Each row is a point on a tangle of strands that fork, close into loops and nearly touch. The rows are in no order.
Two points are linked if the straight distance between their rows is under 20.1. Some points are linked to none.
<147>: [  8 -10 -12   1 -22  -1 -10  -5   5  -1  -5 -13  -7 -11   6   5 -14]
<306>: [-15   3   3  -4   8 -14  14   5   0  11  -1   5   8  15   4 -12   6]
<362>: [-29 -12  15  -1  -5 -15  14  -9  15  23  -9   1  21  14  15 -13 -18]
<615>: [-26  -4   7  -6   2 -18  19  -5   7  23  -8   4  16  18   5 -13 -10]
<171>: [  5  -9   4   6 -25  27 -20 -23   2  -4  -5 -23 -16 -17  15  13 -16]
<195>: [-2 -5 -7  2 -5 -2  0 10  1  1 -2  0 -4  0  5 -5  4]
<497>: [ 35  19  -7  -2   3   2  -5  -3  -9 -22   7  13 -10  -6 -10  22   9]
<251>: [  8  -4 -15   1 -21  13 -11  -9  -1  -6  -8 -14 -18 -10   5  13 -10]
<489>: [  6  14  -3   5  21  20   3  18  -9 -16   7  11 -13  -1  -1   5  17]
<386>: [ -1 -10  -3   4 -17  15 -11   0   3  -3  -5 -11 -15 -13  10   6  -9]
<353>: [-16 -20  10   6 -15 -13  -2  -5  18  14  -5  -7  17   0  16 -14 -17]
<398>: [  7  -6  -3   5 -24  31 -14 -21  -3  -8  -7 -23 -20 -12   8  17 -13]
<168>: [  9   8 -16   4   9  36  -9   6 -11 -17   3  -3 -23  -8  -7  20   7]
<311>: [ -2 -12  -5  -6   5 -29   0  -6   3  12   2  -4  24   7 -17 -16  -2]
<418>: [-13 -13   3 -10  12 -32   3 -14   6  17  -1  -7  29  15 -25 -21  -5]
<91>: [ -9  26  16  -9  23 -18  20  -4  -5  14   6  20  10  17  -7  -5  12]
<148>: [-17 -14  10   7 -11  11  -3   6  10   4  -3  -5  -4  -6  17  -4  -5]
<364>: [ 20  21  10  -1  14  -2   8  12  -9 -14   9  20   1  -2  -9   3  19]
<349>: [16 10 -6 -2  8 -4 -1  9 -7 -8  6 10 -3  0 -3  1 13]
<242>: [ 21  12  -8  -2   6   0  -4   8  -7 -14   7  10  -8  -2  -3   8  12]
<197>: [ -6 -14  -1  -8   8 -31   1  -8   5  14  -1  -6  28  11 -22 -19  -4]
<216>: [-26 -17  17   1  -8 -14   9 -11  19  21  -8  -1  22  12  17 -14 -20]
<393>: [ 12  -5 -17   0 -21   5  -9  -7  -1  -5  -7 -14 -13  -9   3  12 -10]
<204>: [ 30  17  -7  -1   5   1  -5   3  -8 -19   7  13  -9  -5  -8  16  11]
<409>: [ 28  20  14  -2   8  -9   7   7  -9 -13  11  22   6  -5 -15   7  18]
<247>: [-14 -17  10   7 -14   1  -2   3  13   8  -5  -5   2  -4  19  -7  -9]
<356>: [ -5  24  14  -6  22 -15  18   2  -7   8   8  20   8  14  -6  -6  16]
<463>: [-16   4   2   0   9  -4  13  10  -1   6  -1   6   0  12   7  -7   9]
<268>: [ -4 -10   2   7 -16  22 -13  -3   3  -3  -4 -13 -17 -15  10   7  -9]
<315>: [ 13  16   3   0  13  -2   4  12  -7 -10   8  15  -1   2  -3   0  18]
<88>: [  9 -13 -14  -6  -5 -23  -8  -1   2   6   1  -7  15  -2 -12  -6  -7]
<334>: [ 12  13 -13   4  15  28  -6  11  -9 -18   4   4 -20  -6  -5  15  11]
<556>: [-20 -21  15   5 -11 -17   2  -9  20  17  -5  -6  24   4  16 -16 -21]
<574>: [  3 -10  -8  -5   0 -26  -1   0   2   9   1  -3  20   3 -12 -12  -1]
<185>: [-9  8  2  0 15  1 12 15 -5 -2  2  9 -3 10  4 -7 15]
<534>: [  2   1 -14   5  -6  38  -9  -3 -11 -13  -3 -12 -25 -10  -3  20  -1]
<548>: [-14 -13   8   6  -9  17  -4   8   6   0  -3  -7 -10  -8  14  -1  -3]
<609>: [  2   3 -14   6   2  42  -9   2 -12 -13  -1  -8 -23 -11  -6  20   3]
<257>: [  0  20   8   2  26   9  13  16 -10 -12  10  17  -4   6   0  -2  21]
<65>: [  9 -17 -12  -7  -4 -27 -11  -5   4   4   0 -11  19   0 -20  -9 -10]
<479>: [  3 -21  -6  -7   2 -32 -11  -8   7   6   0 -13  25   4 -27 -16  -9]
<49>: [  2  17   2   3  24  16   8  18 -10 -15   7  15  -8   3  -1  -1  19]
<153>: [  0 -13  -7   1 -15 -10  -5   4   6   5  -4  -7   2  -6   7  -5  -8]
<614>: [ -1 -11   6   6 -22  25 -18 -13   4  -3  -3 -18 -17 -17  15  10 -14]
<612>: [ 41  10  -8  -7   1 -16 -10 -13  -6 -12   7   5   7  -9 -22  22   4]
<611>: [  1  -9  -6   3 -19   5  -7   2   5  -1  -5  -9 -10 -11  10   1 -10]
<210>: [-28  -8   9  -4  -1 -18  15  -8  11  24  -9   3  20  17   8 -13 -15]
<151>: [-14  21  11 -12  24 -20  19  -8  -2  20   4  18  12  20  -7  -7   8]
<83>: [-20  -1   4  -5   4 -16  16   1   3  18  -5   5  13  16   3 -12  -2]
<532>: [ 11  13  -7   4  15  21  -3  15  -9 -19   6   9 -16  -4  -3  10  14]
<455>: [ 4 21 12 -3 19 -9 14  7 -8 -2  9 18  6  8 -6 -6 20]
<265>: [-13 -18   8   6 -16  -8  -4  -2  16  10  -5  -7  10  -4  17 -11 -14]
<567>: [  1  -4  -7   6 -13  37 -11  -9  -7 -10  -5 -16 -24 -12   0  18  -7]
<176>: [  5  -4  -9   4 -18  26 -11 -10  -4  -7  -8 -17 -22 -12   4  16 -10]
<442>: [-1 21 11 -2 21 -3 15 10 -8 -6  8 18  0 10 -1 -5 19]

A fork is a point with three links, a tip a point with one. Leave the first point through the second and follow the links. Name the first fork or tip that comes.
<362>; <210>: <185>
<489>; <49>: <151>
<497>; <204>: <409>
<574>; <311>: <418>
<216>; <556>: <548>
<386>; <268>: <176>
<409>; <364>: <497>
<311>; <574>: <479>

A tip is a point with one link. Name the tips that can be reached along the links from each point below, in the order of the rows.
<349>: <497>, <409>
<147>: <151>
<197>: <418>, <479>
<615>: <185>, <548>

Name the points in between on the shortest way along the links from the first point to the second, in order.
<148>; <353>: <247> <265>
<265>; <615>: <353> <556> <216> <362> <210>
<257>; <334>: <49> <489> <532>
<197>; <88>: <311> <574>
<398>; <268>: <171> <614>
<151>; <489>: <91> <356> <455> <442> <257> <49>
